Points on a hilly landscape, in no order, each with its height.
From any point a ball takes the steepest step (drop divided by distance) to one of its 2 nearest points. It stops when none of these is lower. Distance is the straight distance between rows; heights are no part of it.
nafo: [129  80 132 108 121 128 221  94 185 130 104 142 155 132  88 141 118 155
 166  96 135 138 151 186 108 134 132 130 142  75 142 180]  height 225
Visu: [147 134 114 133  85  96 152 147 151 152 126 155 101 116  94 153  84 170
 151  97 143 136 171 154 117 156 133 111 143 142 130 139]  height 422
zari: [194 159 120 128 109 101 153 109 150 143 132  85 163 158 109 144 159  97
 119 116 145 151 185 120 151 160 127 135 139  98 124  96]  height 376
Mifev: [159 111 152 142  85 153 109 122  58 100 156  95  84 154 159  82 174 134
  88 119 105 152 153  98 142 123  63 148 126 116 139 134]  height 101
Gike: [ 73 105 186  86 112 183 134 148 125  86 148 181 125 177  66 106 124 120
 151  98 149 112 155 127 122 125 141 126 128 131 122 206]  height 188
bazig: [133 135 166  99 120 166 142 103 134  90 150 113 153 208  95 101 156  77
 116  98 129 121 170  96 188 134 143 127 140 107 105 125]  height 578
ludu: [ 71  73 164 123 147 190 115 136  90  94 146 133 107 101 145 111 145 134
 156 145  78 124  89 116 155 117 134 133 139  92 139 127]  height 645
Ruvi: [ 88 114 151 126  97 108 105 187 115 150 107 167  98 140  67 135  94 132
 176 120 171 109 181 129  66 139 152 116 121 167 145 172]  height 125
Rela: [133 133 132 144  95 149 139 127 173 102 151 109 110 188  53 121  99 137
 148  88 159 145 216 135 107 166 121 129 142 156 162 129]  height 219
zeda: [133 117 120 152  99 139 145 140 109 115 153 163  87  83 119 140 123 166
 133 115 149 139 114 151 117 148  99 127 104 128 123 171]  height 353
nira: [ 89 139  53 161 189  83  73 132 110 131 121 147 118  94 156 135 106 140
 136 139 160 119 102 112 106 101 115 146 141 228 136  86]  height 587
digi: [130 172 127 132  97  97  59 159 120 163 130 127 116 128 107 128  96 146
 125 147 142 107 135 129  65 124 142 124 143 181 119 134]  height 236
rago: [162 159 109 156 153 177 179  77 169  97 133  61 147 172 128 136 155  62
 110 123 140 155 178  99 181 177 116 155 134  85 149  68]  height 322
Vopus: [148 183 131 158 117 104  69 131 118 117 133 107 143 134 189  81 150 103
  65 158 124 161 130 139  72 105  95 160  75 158 120 161]  height 88
Kozo: [ 96  75 123 119 136 137 154 111 125 161  95  89 178 106  88 163 129 153
 199 123 135 120 182 156  65 126 130 140 139  92 188 141]  height 413
sez: [118 139 172 102  72 117 118 169 122 136 150 154  96 146  78 119 101 134
 134 118 163 108 169 121  75 133 144 122 141 147 122 168]  height 107
Nifak: [106 110  62 180 154 116 152 137 105 143  99 189  86  63 147 152  76 196
 166 115 134 136  73 151 142 141 123 120 124 148 161 164]  height 358
tamif: [125 151  83 161 134 112 116 135 118 124 145 136 104  83 142 149 117 139
 139 127 157 149 111 128 126 137 114 132 110 171 114 105]  height 157
kenid: [107 153  67 157 173 105  58 146 113 132 124 129 132 107 142 114 116 180
 109 140 149 132  70 122 101  98 108 144 125 211 155 109]  height 593
nata: [134 152 124 129 164 120 164 117 131  94 138 151 122  72 190 146 148  76
  73 142 189 125  74 141 123 105 126 127  51 136  98 146]  height 245
pir: [145  89 173 103  53 181 144  99  98  99 144 114  98 228  90  99  99 131
 100  74 125 110 152  85 153 115 126  89 117 128 129 126]  height 521
kozi: [148 125 123 105 117 110 164 114 186 125 135 110 173 145  72 137 135 125
 154  88 187 147 182 162  94 142 152 143 124 124 138 169]  height 270
dero: [ 77  69 126 162 134 149 196 157 125 126  80 183  77 130  86 149  75 150
 189 126 116 120 170 162 113 158 112 115 118 119 163 181]  height 154
vugop: [160 127  86 164 100 114 148 134 119 111 152 161  90  79 149 121 125 166
 109 104 160 168 108 151 121 151  85 140  84 140 128 184]  height 389
rok: [127 153 155 123 122 131  54 145  77 116 150  89 124 141 128 111 163 121
 127 155 101 111 123 101 129 141 115 146 147 140 127  94]  height 612
fisiv: [104 105 179  60 128 144 166 111 135 111 130 127 166 156 125 102 160  86
 154 104  97 113 127 128 180 112 174 117 135  71  75 130]  height 634
Bima: [ 97  98  84 162 170  83 146 130 116 125 107 184 113  81 143 154 111 106
 149 124 176 124  99 140 117 127 138 129 121 187 100 141]  height 110
Rutop: [ 75  70 167 102 136 145 194 127 135 130  86 181 116 152  86 114 126 129
 190 105 104 129 145 162 136 122 161 123 140  81 123 187]  height 212
deno: [ 78  84 187  78 114 139  91 159 111 135 121 145 124 147 112  99 128 127
 162 127  82  99 127 117 123 110 165 112 157 114 127 135]  height 620
bulun: [ 90  77  96 175 152 131 207 129 145 117  75 181  98 124  79 148  80 136
 185  99 157 140 157 175 122 171 134 130 119 147 158 178]  height 131
Zoka: [111  72 155  84 141 132 102 160 134 159 122 129 124 142 119 120 105 180
 135 124  53 120  92 113 163 115 139  94 170 113 170  84]  height 648
ripa: [ 97  76 130 119 128 127 166 148 142 169  89 153 102 114 125 142  85 193
 179 119  69 127 153 157 125 135 128 101 160  94 173 133]  height 184
dez: [112 112 176 104  64 151 145 166 121 113 164 157  78 166  73 126  86 164
 144  99 158 109 182 110 101 138 108 108 136 144 150 153]  height 133
zul: [ 96 122 117 149 110 105 101 177 109 143 115 171  87 111  91 147  90 162
 176 119 146 124 147 134  86 139 123 113 122 170 154 150]  height 139
Visi: [127 132 129 128 144 123 108 153 124 130 135 165 127  72 159 129 150 158
 107 158 112 132  58 143 120 104 131 126 112 118 128 185]  height 411
suba: [124 121 127 151  94 171 161 144 161 100 143 131  89 177  66 134  72 160
 132  96 137 123 209 140 108 165  93 118 143 145 166 121]  height 189
Monid: [126 129  88 157 126 117 155 132 125 155 115 179  86  78 130 161  78 211
 165 108 109 137 109 159 143 157 114 106 142 132 143 139]  height 377
Rarel: [174 175  78 166 122 126 133 109 133 158 125  75 114 117 150 150 116 162
 138 121  90 159 149 115 170 163 107 131 164 118 143  49]  height 286
Ropa: [ 85 123 131 144 154  96 104 136 135 110 112 166 161 127 106 138 122  65
 135 141 185 105 139 151  74 105 154 138  93 180  84 145]  height 264
Teda: [101 161 111 146 172  85  80 135 148 130 114 142 171 104 157 145 112  84
 112 168 141 115  91 138 100  95 144 136 106 177 102  96]  height 573
bopu: [134 145 141 157 109 173 134 137 127  79 173 127 107 149  77 127 131 128
 135 114 159 144 160 126 134 152 107 148 124 150 127 134]  height 293
pog: [ 92  88 138 141 143 241 174 105 119  65 156 102  99 147 143 114 130  91
 104 129 110 119 123 109 180 138 123 148 127  85 109 105]  height 217
Sil: [172 199 137 145 138 113 132  96 172  90 146 131 152 182  89 134 151  54
 101 126 200 140 164 125 139 142 140 119  96 183 104 120]  height 318
Kesi: [116 169 122 117 164 133  29 170 103 133 136  78 142 144 118 105 153 137
 113 173 103 122  85  98 126 131 103 160 147 155 152  80]  height 609
rop: [133 125 194  72 118 135 143 113 117 107 137 146 162 158 141 104 164  81
 119 130 100  91  98 114 175  95 172 104 127  78  62 147]  height 630
fari: [133 154 118 121 124  83  84 137 146 155 120  79 165 127 112 120 150  96
 158 129 139 136 170 140  96 134 155 142 129 145 115  91]  height 384
zas: [122  80 123 112 129 149 182 106 160 138 113  91 156 110 132 134 129 146
 155 106  79 132 161 151 130 140 131 138 161  67 138 103]  height 252
lopa: [140 156 115 146 166 160 189 116 137  97 150 121 101 107 160 156 130  79
 122 145 181 146  93 122 177 154 142 132  76 107 110  93]  height 112
bik: [131 155 107 130 184  94 161  99 133 108 125 167 127  61 211 163 113  88
  71 149 169 114  58 142 120  92 120 110  80 147  91 128]  height 302
zibip: [105 120 115 123 182  62 182 117 165 153  79 180 138  91 155 149 134 104
 159 148 133 129  59 167 129 119 176 116 107 123  96 143]  height 400
gamo: [134 143 128 108 118 100  81 139 135 158 120  51 159 132 110 134 138 134
 171 115 119 136 183 117 102 156 129 146 160 128 158  82]  height 390
sus: [112 146 138 145 157  87  87 103 139 124 115 180 186 106 170 151  76  96
  87 171 145 110  80 154  91  76 131 137  96 167 111 131]  height 559
zit: [114 130 117 154 146  99 103 123 139 106 129 162 154  90 200 109 125 103
  77 148 137 152 103 149  77  94 111 151  61 156 103 178]  height 502
nipup: [149 119 123 159 103 176 128 118  69 103 160  96  74 122 161 116 142 151
 106 129  94 141 132  99 157 142  67 144 140 111 139 107]  height 141
Kem: [116  66 165  97 124 145 125 125 121 136 115 106 126 143 139 116 118 150
 132 119  47 116 104 117 173 119 149  93 155  87 138  85]  height 644
gopuv: [143 171 152 138 101 122  65 124 122 124 140 132 163 133 168 106 123 112
  77 173 133 130 119 143  69  94 112 153  82 141 111 172]  height 41
fovo: [116 131 133 108 162  94 216 119 178 135  99 157 137  95 138 148 149  99
 161 131 135 146  84 168 147 128 179 122 107  84  91 135]  height 386
Gusog: [149 138 150 126 111 121  99 141 114 130 156 150 128  94 172 103 162 148
  86 148 106 130  89 141 118 100 115 127 112 108 114 191]  height 430
far: [174 149 143 104 103 100  66 132 102 167 127  91 128 178 136 118 145 143
  82 150  86  94 101  78 173 124 115 114 182 131 136  86]  height 678
Podud: [ 97 167 128 134 168 115  94 130 126 112 123 133 164  98 153 139 140  55
 114 174 148 114 102 140  99 110 147 130  83 150  85 111]  height 580
ker: [140 101 119 139 137 194 198  71 140  93 117  93 133 177 147 116 146  73
  92 117  98 124 150  99 209 145 128 126 143  69 107  72]  height 273
nozi: [128  80 126 116 114 112 209 117 160 154  86 160 121 113 109 143 102 175
 174 104  95 145 148 182 122 138 136 110 156  76 141 160]  height 203
Namab: [132 115 107 130 143  56 168 121 184 133 106 180 158 129 101 149 114  97
 137 105 183 124 134 166 103 131 158 119 111 164  84 157]  height 304
vir: [141 101 185  82  42 129  92 131  71 128 153 106  72 161 128  96 102 155
  92 113 130 101 135  70 109 104 122  87 140 147 155 131]  height 495
Rek: [101 106 114 160 124  99  91 163 103 134 114 183 109  93 131 129 117 152
 124 123 155 120 107 150  58 107 111 124  94 169 137 203]  height 178
luk: [ 97 116 110 137 158  58 149 121 159 127 108 189 162 115 123 150  99  66
 127 126 175 102 136 159  89 108 143 131 105 186  71 145]  height 282
Kamar: [ 84  92 172  55 141 122  59 169 137 161 102 117 155 150 105  96 133 121
 156 144  82  99 127 115 108 116 176 125 169 116 157 127]  height 622
kigaz: [157 150 105 136  85 104 137 142 130 165 137 170  79  87 114 162  72 211
 146 106 130 129 115 153 129 149 115  92 147 133 138 145]  height 398
Ger: [129 131 144 141 144 211 180  96 126  79 155 110 111 160 134 123 144  74
 110 132 126 129 129  95 203 147 122 137 125  86 103 104]  height 243
vedup: [220 164 165 125  83 134 141  98 101 138 156 156 120 191 104 114 169  94
  77 128 155 110 147  78 156 122 105 117 141 114 104 139]  height 446
dugap: [ 84 108 101 164 146 198 129 148 119 116 124 102  70  98 142 126  94 166
 151 142  65 130 134 113 127 145  94 137 155 114 155  67]  height 180
Leli: [188 136 164 116  65 109  80 125  90 147 145 123 105 161 170  70 159 137
  47 136 106 134 136 103 110  92  96 133 137 126 131 173]  height 99
vod: [145 181 130 134 119  96 110 129 155 117 140 120 163 167  89 129 129  67
 112 127 186 124 170 131 101 130 145 135  99 181  80 112]  height 357
fovi: [120 187 158 128 153 134 104 131 119 105 136 120 160 116 147 128 175  51
 104 175 145 110 107 122 131 115 142 132  82 121  86 111]  height 588
Siki: [ 71 127 149 121 145 162 121 152 138  98 131 134 155 154  65 115 143  75
 177 109 167 138 167 135 120 147 159 154 114 142 114 143]  height 238
namon: [138 182 174 123 128 137  79 125  89 104 142 104 157 143 153 107 190  58
  86 172 121 105 122  98 135 117 115 142 104 111  97 126]  height 597
peg: [166 172 180 109  67 136  94 118 108 128 157 132 152 167 126 113 136  95
  67 158 152  91 146 119  94  98 131 136 118 121  81 179]  height 121
rol: [121  85 176  67 120 107 115 164 136 176 119 161 115 133 118 124 104 180
 131 130  86 103  92 127 131 102 157  86 180 119 163 139]  height 654
Fetuf: [126 163 102 141 177 109  93 139 140 140 131 155 149  83 169 141 133 146
 102 170 123 131  39 138 126  92 126 123 108 148 126 138]  height 388
vem: [205 175 139 150  97 134 130 102  83 128 150 130 117 145 130 132 184  97
  91 148 138 130 131  88 156 136  87 132 133 116 112 120]  height 481
Reva: [ 73  76 150  89 143 130 181 123 142 134  79 152 157 157  71 113 137 113
 204 107 138 132 173 169 103 125 160 145 122  91 148 212]  height 221
Fabu: [153 184 102 141 168  83 125  94 138 126 121 153 149  77 195 158 112  97
  72 161 153 124  78 131 128  88 119 106  82 159  97  98]  height 347
Nenot: [136 151 124 137  90  85  74 146 141 160 120 165 134 122 107 145  73 135
 115 146 157 102 118 152  53 112 147 129 128 172 101 159]  height 224
desa: [ 95  75 162 118  96 162 125 151  90 108 144 153  86 122 127 125 100 174
 147 121  86 115 140 115 120 121 103 105 134 113 154 128]  height 653
Bom: [127 112 148  99 134 185 158  68 176  78 143  86 176 199 103 108 145  92
 125  82 109 136 191 115 174 146 133 130 151  97 134 126]  height 566
rog: [168 114 161  96 100 121  96 137 110 145 154 132 118 129 149 115 137 178
  88 139  84 103  73 114 158 101 130 104 159 109 127 143]  height 469
ran: [176 116 156 116  72 125  99 134  81 122 162 120  81 142 164  80 171 152
  76 122 101 151 143 115 121 108  84 134 119 122 133 174]  height 53
Lene: [112 117 151  84 146 143  45 185 114 151 142 126 145 145 114  95 131 160
  75 169  87  95  71 103 130  87 114 135 154 129 154 137]  height 662
sipu: [145 173  88 129 181 128 119 144 152 158 130 102 134  95 163 146 137 150
 124 154  93 153  67 109 198 137 145 122 156 112 142  74]  height 642
mur: [124  87 145 100 112 140 176 109 163 129 124 102 164 133 101 127 135 139
 167  99 114 132 170 156 112 132 140 136 146  70 136 139]  height 244
roli: [102  96 108 170 145 167 194 132 157  96 126 170  93 119  87 145  95 128
 152 110 153 147 125 160 142 164 133 138 111 131 137 152]  height 177
Mizok: [153 137 134 115  98 128 140 121 187 117 146 105 156 175  66 127 123 127
 144  90 170 153 210 150 109 159 145 136 136 140 149 143]  height 246
Fon: [160 159  87 140 129 104 129 108 151 157 120  54 158 113 145 156 141 140
 149 123 104 154 150 124 152 153 117 134 160 101 146  67]  height 303
Vez: [178 156 141 111 104 110  77 139 119 158 151 141 130 119 163 115 132 174
  62 159  97 114  82 125 114  95 113 121 150 122 131 178]  height 452
dade: [ 96  74 166 107 140 175 137 121 114 106 129 119 128 130 155 108 142 119
 144 131  59 120  98 118 177 122 152 122 138  73 111  91]  height 641
sifu: [111  93  92 137 136 147 162 104 148 133 117  77 173 106  85 157 128 141
 181 113 149 141 184 155  72 149 112 156 134 107 169 105]  height 405
sotob: [206 145 142 112  75 101 153  85 137 160 130  92 152 199  96 126 153 105
 100 102 143 133 196  88 150 151 120 130 178  94 133 103]  height 399
Lape: [143  86 143  71 111 140 147  69 132 117 117  56 200 167 136 123 169  95
 126  90 105 106 167 105 169 129 139 127 142  54 123 100]  height 690
tevo: [120 134  59 166 152  89 111 134 127 114 140 134  98  70 210  90 130 148
 100 110 150 172 106 136 102 116  94 159  86 191 131 155]  height 453
dov: [ 60 101 113 165 151 215 131 154 107  98 132 102  80 103 125 127 107 123
 160 141 101 134 144 116 123 155 113 164 137 108 138  86]  height 190
Revi: [123 166 109 132 151 135  51 182 102 141 147  92 117 130 127 109 144 190
 118 153 104 132  88 105 125 130  88 153 154 166 172 102]  height 606
mamim: [137 156 184 106 122 160 127 111  94  89 154 128 148 163 133 107 191  63
  85 139 138 101 131  90 161 107 123 132  98  93  88 149]  height 607
Luzam: [ 94 129 179 100  99 164 100 157 106  91 163 164 135 153  82  99 144 107
 131 110 167 104 149 122  90 115 139 141 111 137  98 206]  height 166
Zev: [ 66  98 153 100 148 147 146 136 146 129  97 141 163 147  71 112 149  81
 205 109 146 137 176 149 108 133 176 154 118 112 124 170]  height 228
ruziz: [156  99 177 104  34 152 126 112  73 116 151 103  76 201 106 104 114 139
  99 100 134 101 152  82 132 114 109  96 133 128 139 101]  height 508
bur: [111 170  71 149 163 124  73 169 104 133 132 112 119 103 144 107 135 215
 114 136 131 144  76 116 123 113  85 149 122 178 184 115]  height 600
Sev: [108  72  82 130 142 171 207 101 169 144  99  91 126  90 150 135 122 155
 138 123  59 124 146 162 118 126 120 122 164  56 138 104]  height 263
sive: [ 99 120 113 132 191  92 145 140 152 164  76 179 134  99 150 143 129 130
 160 164 106 130  45 159 139 117 175 120 133 129 124 160]  height 412
paro: [130 140 123  91 172 127  80 171 126 156 135 112 151 137 115 117 140 177
  92 158  84 107  57 105 174 111 118 134 162 121 141 102]  height 657
semo: [168 189 135 134  74 105  85 145  98 142 148 113  93 152 104 128 111 141
 110 141 153 116 149 120  79 141 114 130 140 175 116 134]  height 250
kolef: [129 126 167  84 111 131  36 161 103 136 149 106 133 156 138  77 140 157
  57 161  86 103  95 107 103  88 109 135 148 131 154 154]  height 666
Gorob: [ 83  65  92 177 162 111 167 136 120 128  91 172 103 115  93 158  93 105
 186 108 174 148 155 151 115 156 141 133 111 188 143 159]  height 108
vorig: [117 145 174  98 129 187 133 119 125  69 168 141 150 182 106 101 168  78
 124 112 144 119 141 108 176 123 133 130 116 119  92 161]  height 591
dibe: [ 67  79 179 100 133 173 167 144 113 102 122 189 113 150  80 116 131 123
 176 108 121 116 138 147 132 119 148 128 133 108 118 194]  height 202
Suv: [135 120 111 124 108 130 118 111 136 135 121  36 168 119  98 150 128 155
 166 109 122 133 205 133  80 155 105 153 157 106 172  80]  height 397
livi: [195 186  93 173  96 130 133  98  93 150 142 108  93 129 140 152 128 161
 123 135 110 147 135 109 175 154  80 128 158 127 130  74]  height 256
divok: [ 97 139 165 121 125 145  68 157  95 108 151 102 136 127 113 105 160  99
 144 144 114 114 139 113 118 135 138 138 134 126 105 114]  height 615
Navem: [137 138 115 150 101  91  75 146 127 153 128 172 128 105 140 133  84 160
  96 134 157 115 104 154  49 109 116 133 105 173 121 193]  height 204
lef: [162 136 173  94  92 113  48 126  89 152 143  93 121 181 141  93 139 151
  55 156 101  84  90  78 124  95 115 117 161 138 142 128]  height 671
Timip: [167 173 104 159 160 153 185  95 157  86 149 112 105 137 135 159 130  73
 106 131 199 161 128 113 180 165 126 130  86 145 134  85]  height 183
Sano: [151 168 136 131 168 154 187 119 129 100 147 131 101  90 172 161 153  62
  88 145 191 142  77 123 168 130 123 126  68 112 106 127]  height 171
rubom: [109  96  86 149 164 171 182 117 161 143 105 107 106  91 164 139 104 154
 151 139  57 146 111 141 154 142 143 134 165  74 136  82]  height 276
luta: [110 139  81 163 159 153 162 124 142 147 126 124  95  76 164 159  95 159
 164 136 105 155  87 139 160 153 148 135 140 106 135  86]  height 291
ridab: [118 103 118 156 113 196 131 122  88  97 148  94  73 123 147 132 108 148
 111 140  72 120 139 101 157 138  80 130 152 114 132  72]  height 164
mibef: [151 156  99 111 166  91 178 109 166 137 102  74 186  84 158 156 163  88
 138 127 153 157 129 147 141 131 146 125  99 102 126  84]  height 338
zado: [122  91 114 107 126  88 167 109 139 174  88 126 158 112  87 175 119 165
 192 112 155 137 162 176  66 124 144 132 139 109 180 175]  height 419
rato: [114  99 131 102 105  79 150 149 147 185  79 137 136 121  90 149 100 152
 188 108 156 128 182 150  59 134 163 119 142 123 172 180]  height 426
puv: [160 179  70 177 115 105 128 121 102 120 155 117  86 107 136 152 119 142
 125 121 175 157 128 126 124 146  92 144 110 190 114  91]  height 187
vikes: [204 197 114 144 122 108 112 112 118 147 136 136 136 110 201 120 170 134
  53 166 108 146  85 115 144  97  95 120 103 108 125 152]  height 442
fenek: [101 116  48 168 180 115 134 122 109 138 118 170  93  60 176 148  98 179
 156 114 161 138  61 131 148 129 130 136 123 166 151 120]  height 340
Bivo: [ 91 100 108 131 178 118 136 149 143 164  76 133 142  95 128 142 135 141
 191 139  99 161 112 154 131 131 169 133 154 117 162 124]  height 424
sig: [113 120 144  95 143 108  92 177 147 179 106 156 127 124 104 129 102 167
 141 148  97 103  96 133 113 120 164 109 171 137 153 153]  height 658
kapu: [209 150 154 121  64 116 141  99 113 154 139 121 118 196 100 124 148 104
  95 118 153 115 162  89 157 139 127 117 166 113 108 115]  height 420
Tizak: [120 147  99 139 140  73 109 130 154 122 122 105 160 121 114 135 132  72
 137 123 173 142 168 146  92 128 148 137 105 188  94  79]  height 374
Lodap: [122 132 119 156 145  78  89  98 142 123 124 187 180  94 196 132  75 122
  73 156 136 131  84 153  80  75 100 153  88 176 122 168]  height 535
votas: [129 134 138 111 152 128 208 121 173 117 120 126 151 117 129 139 156  88
 150 131 132 151 120 156 165 144 164 130 112  75  98 123]  height 373
nura: [153 146  60 170 118 100 128 128 115 120 147 130  79  76 189  99 134 160
 104 102 164 179 117 137 119 136  82 145  78 171 128 161]  height 428
Vonin: [101 121 113 155 145 115 136 140 122 134 121 153 120  84 125 151 127 125
 163 132 146 143 100 137 124 139 155 130 112 140 109 129]  height 134
vari: [ 67  74 132 149 147 242 155 131 113  78 147 102  81 125 136 110 125 107
 120 133  95 114 138 112 140 137 121 147 130  93 120  94]  height 201
dima: [ 86  69 142 136 112 153 169 152 118 137 112 182  78 119 113 147  78 172
 176 123  87 114 156 145 126 133 108  99 143 110 158 147]  height 170
vesi: [124 126 118 114 159 126 204  94 181 123 115  86 195 100 130 151 162  89
 166 120 152 150 136 150 127 141 145 142 113  76 133 113]  height 356
rofo: [177 180 118 152 163 110 166  93 159  90 147 132 124 148 113 150 142  59
  97 123 205 155 143 127 161 152 124 116  88 178 116 101]  height 255
noku: [155 158  91 157 116  86 102 125 131 147 136 182 113  81 150 146 101 180
 105 128 147 115  84 146  95 111 112 119 113 169 113 168]  height 237
sakug: [115 110  74 156 151  85 128 125 133 116 124 173 118  68 203 110 123 114
  90 115 163 140  87 142  88 106 108 150  70 178 111 182]  height 476
Zozim: [154 148  81 134 147  91 152 114 161 151 124  97 154  87 143 159 135 125
 160 118 134 169 133 141 140 145 149 128 127 119 126  80]  height 319
Bofu: [ 88  78 154  75 166 119  88 144 137 169  89 101 174 127 113 116 153 135
 184 145  83 117 142 136 109 121 155 140 166  96 191 130]  height 624
kofo: [ 70  63 161 137 135 193 124 148  77 102 137 141  86  95 137 107 121 150
 154 133  87 121 121 117 120 119 104 128 127 100 156 138]  height 649
livo: [187 189  89 150 112  76 109 119 137 158 141 156 124  97 154 151 112 184
 105 140 134 121  80 143 131 112 121  95 126 168  98 131]  height 272
Kudam: [102  96 115 158 117 102 122 162  95 138 105 193  90  99 102 155  96 165
 165 113 168 115 124 152  84 143 117 119 101 166 146 199]  height 156
koru: [144 142 119 104 170 123 101 156 144 158 130  99 142 132 138 132 137 170
 103 151  63 129  68 100 203 131 127 116 178 104 140  76]  height 651
vupud: [129 122 134 104  90  93 143 158 146 167 111 127 118 119  92 144  98 158
 164 100 142 129 183 147  89 141 149 114 153 131 146 135]  height 433
Zogo: [ 80 140 132 138 146 127 108 150 142 102 127 152 161 133  88 121 138  63
 156 132 181 122 143 140  97 131 164 141 100 156  88 136]  height 251
dezi: [ 93  97 112 134 159 120 130 141 144 152  95  98 152  97 120 139 134 131
 192 127 105 163 149 149 114 149 150 144 135 111 156 100]  height 429
noka: [112  70 137 110  96 206 160  92 153  88 112  92 126 235 104  92 103 122
 102  55  86 102 177 114 146 120 141  78 106 114 134 110]  height 546
ruf: [131 170 116 130 173 116 103 146 143 137 122 111 142  99 153 141 147 113
 142 164 105 140  81 119 163 138 159 126 131 122 121  78]  height 635
tak: [ 87 109 174  97 119 147  85 164 104 121 136 117 127 145  99 101 139 108
 161 118 102 109 163 107 125 134 147 130 147 118 119 110]  height 617
Petu: [ 98  82 166  91 125 170 141 105 118  94 120  97 154 169 130  97 149  82
 144  98  85 117 133 103 183 126 167 120 127  78  88  95]  height 637
Vures: [156 113 152  92 107 110  65 131 101 152 120  76 123 176 131 111 142 149
 105 128  75 110 126  79 177 137 130 120 178 115 150  58]  height 681
gosak: [115 152  62 153 181 102 116 133 134 150 127 176 133  74 162 136 113 186
 123 143 145 125  34 125 144 101 131 125 119 169 138 138]  height 364
Kikiv: [ 94  81  79 158 174  73 144 130 124 138  87 163 125  98 118 154 108  98
 179 109 171 143 150 152 115 136 149 137 130 190 117 128]  height 90
pobok: [110 145 136 112 182 121 112 144 155 139 116  85 165 101 148 121 166  93
 149 158  91 145 106 125 155 145 168 131 141  92 128  81]  height 631
kalog: [145  84 146 135  66 184 138  83 106  96 112  97 112 238 105 100 110 115
  93  68 109 107 164  90 166 130 117  95 120 110 125  87]  height 534
paf: [186 171 109 148 146 134 185  89 164 117 126  78 158 154 121 152 154  73
 118 118 152 162 176 112 174 171 124 139 122 102 141  85]  height 350
Supus: [106  93 150 119  69 164 164 153 142 107 141 148  75 169  84 128  63 168
 136 104 126 108 202 122 111 145 101 103 138 129 154 129]  height 158
fot: [151  81 177  82  65 123  94 138  84 142 154 123  85 146 141 105 117 183
  84 126  96 101  94  97 123  96 121  79 139 128 155 142]  height 484
gole: [159 115 106 115 127  69 193 105 200 136 113 154 170 133  94 149 131 122
 152  89 196 142 153 178  99 135 158 128 115 138 115 169]  height 298
Por: [204 165 133 147 119 128 130 111  91 135 150 132 107 115 185 102 200 116
  71 147 116 150 113  98 156 115  85 132 109  95 122 144]  height 485
luru: [152 124 108 155 139 185 180  73 145  96 115  69 139 188 136 114 156  73
  86 117 111 137 186  94 189 161 107 139 155  75 132  59]  height 296
Motut: [186 194  88 182 105 126 135 108  94 135 147  97  90 129 123 149 133 133
 125 139 159 156 137 115 153 159  86 135 133 160 115  83]  height 222
nif: [132 141  55 166 155 115 176 105 140 142 126 156  96  61 174 168  91 171
 155 120 149 147  67 145 169 145 133 122 118 141 115  95]  height 316
gafur: [181 184 104 150 103 115  97 124  89 153 140 102  97 139 144 140 127 198
 114 141  98 127 117  98 167 140  79 126 172 141 155  87]  height 284
paz: [ 98  67 146  86 117 195 172  95 167  90 125 101 156 194 102  96 117 119
 135  71  97 122 186 126 143 116 144 117 140  94 135 119]  height 555
bobif: [186 210 121 144 148 106 126  98 120 141 127 139 144  90 196 153 157 105
  59 172 135 129  81 120 140  98 109 112  83 130 115 127]  height 396
sola: [ 94 103 103 160 154 151 174 141 137 117 124 145 107  97 109 146 112 103
 166 127 153 145 124 145 135 154 148 145 113 131 121 118]  height 151
Mut: [ 99 153  75 147 188  79  93 118 129 123 122 139 141  88 174 147 109 103
 123 148 158 119 102 116 108 103 120 137 123 202 107  76]  height 581
mikup: [125 153 180 105  83 149  81 140 100 106 164 138 142 156 105  98 151  98
  94 141 147 101 149 121  88 106 131 143 113 131  92 194]  height 146
vitun: [146 134 189  99 114 149 127 114 103 103 154 141 156 134 164  99 193  86
  85 149 113 100 105 111 155  85 131 111 100  81  81 172]  height 619
vibug: [ 96  96 153  86 164 125 100 139 142 144 106  84 178 118 141 113 162 117
 170 138  68 129 127 130 146 134 165 138 162  84 142  93]  height 627
Luri: [143  84 143  81 108 106  84 102 125 144 109  43 164 162 148 110 144 136
 124 110  80 113 143 101 156 139 145 117 166  86 154  64]  height 685
mozur: [135 133 135 152 108 149 127 141 117  88 171 145 108 117 104 121 150 126
 115 125 175 140 130 132 119 138 108 146  98 142 102 165]  height 321
mis: [144 160 135 140  85 130 108 161 108 111 155 114  80 149  71 133 117 148
 140 112 162 133 175 132 102 159  91 142 129 171 131 121]  height 269
Zalo: [146 185 183 127  88 118  78 113 121 136 139 145 172 146 149 124 100  91
  76 183 141 103 117 136  80  91 140 143  96 122  85 166]  height 83
pige: [ 94 111 120 117 176  91 116 158 144 172  80 161 143 114 116 136 130 143
 172 155  96 134  84 164 123 120 178 112 148 134 141 151]  height 418
pese: [184 198  99 142 140 109  85 128 109 161 143 110 122 130 146 139 142 181
 100 159 102 127  81 107 169 126 104 116 155 144 141 101]  height 307
tubut: [201 215 105 155 114  86  92 115 117 166 133 126 129 128 155 144 127 146
  84 161 128 120  93 114 127 117 111 114 127 166 106 123]  height 306
Pekat: [142  81 138  88 105 126 125  76 126 136 119  41 182 149 138 128 145 134
 136 101  94 116 170 109 139 131 130 132 159  67 146  76]  height 687

For each start below, name the point where the ball stops.
paf => ran
nif => Kikiv
votas => Vonin
rato => lopa
nozi => Kikiv
luk => gopuv
Por => lopa
lef => Teda
gole => sez
dibe => gopuv
Kesi => Teda
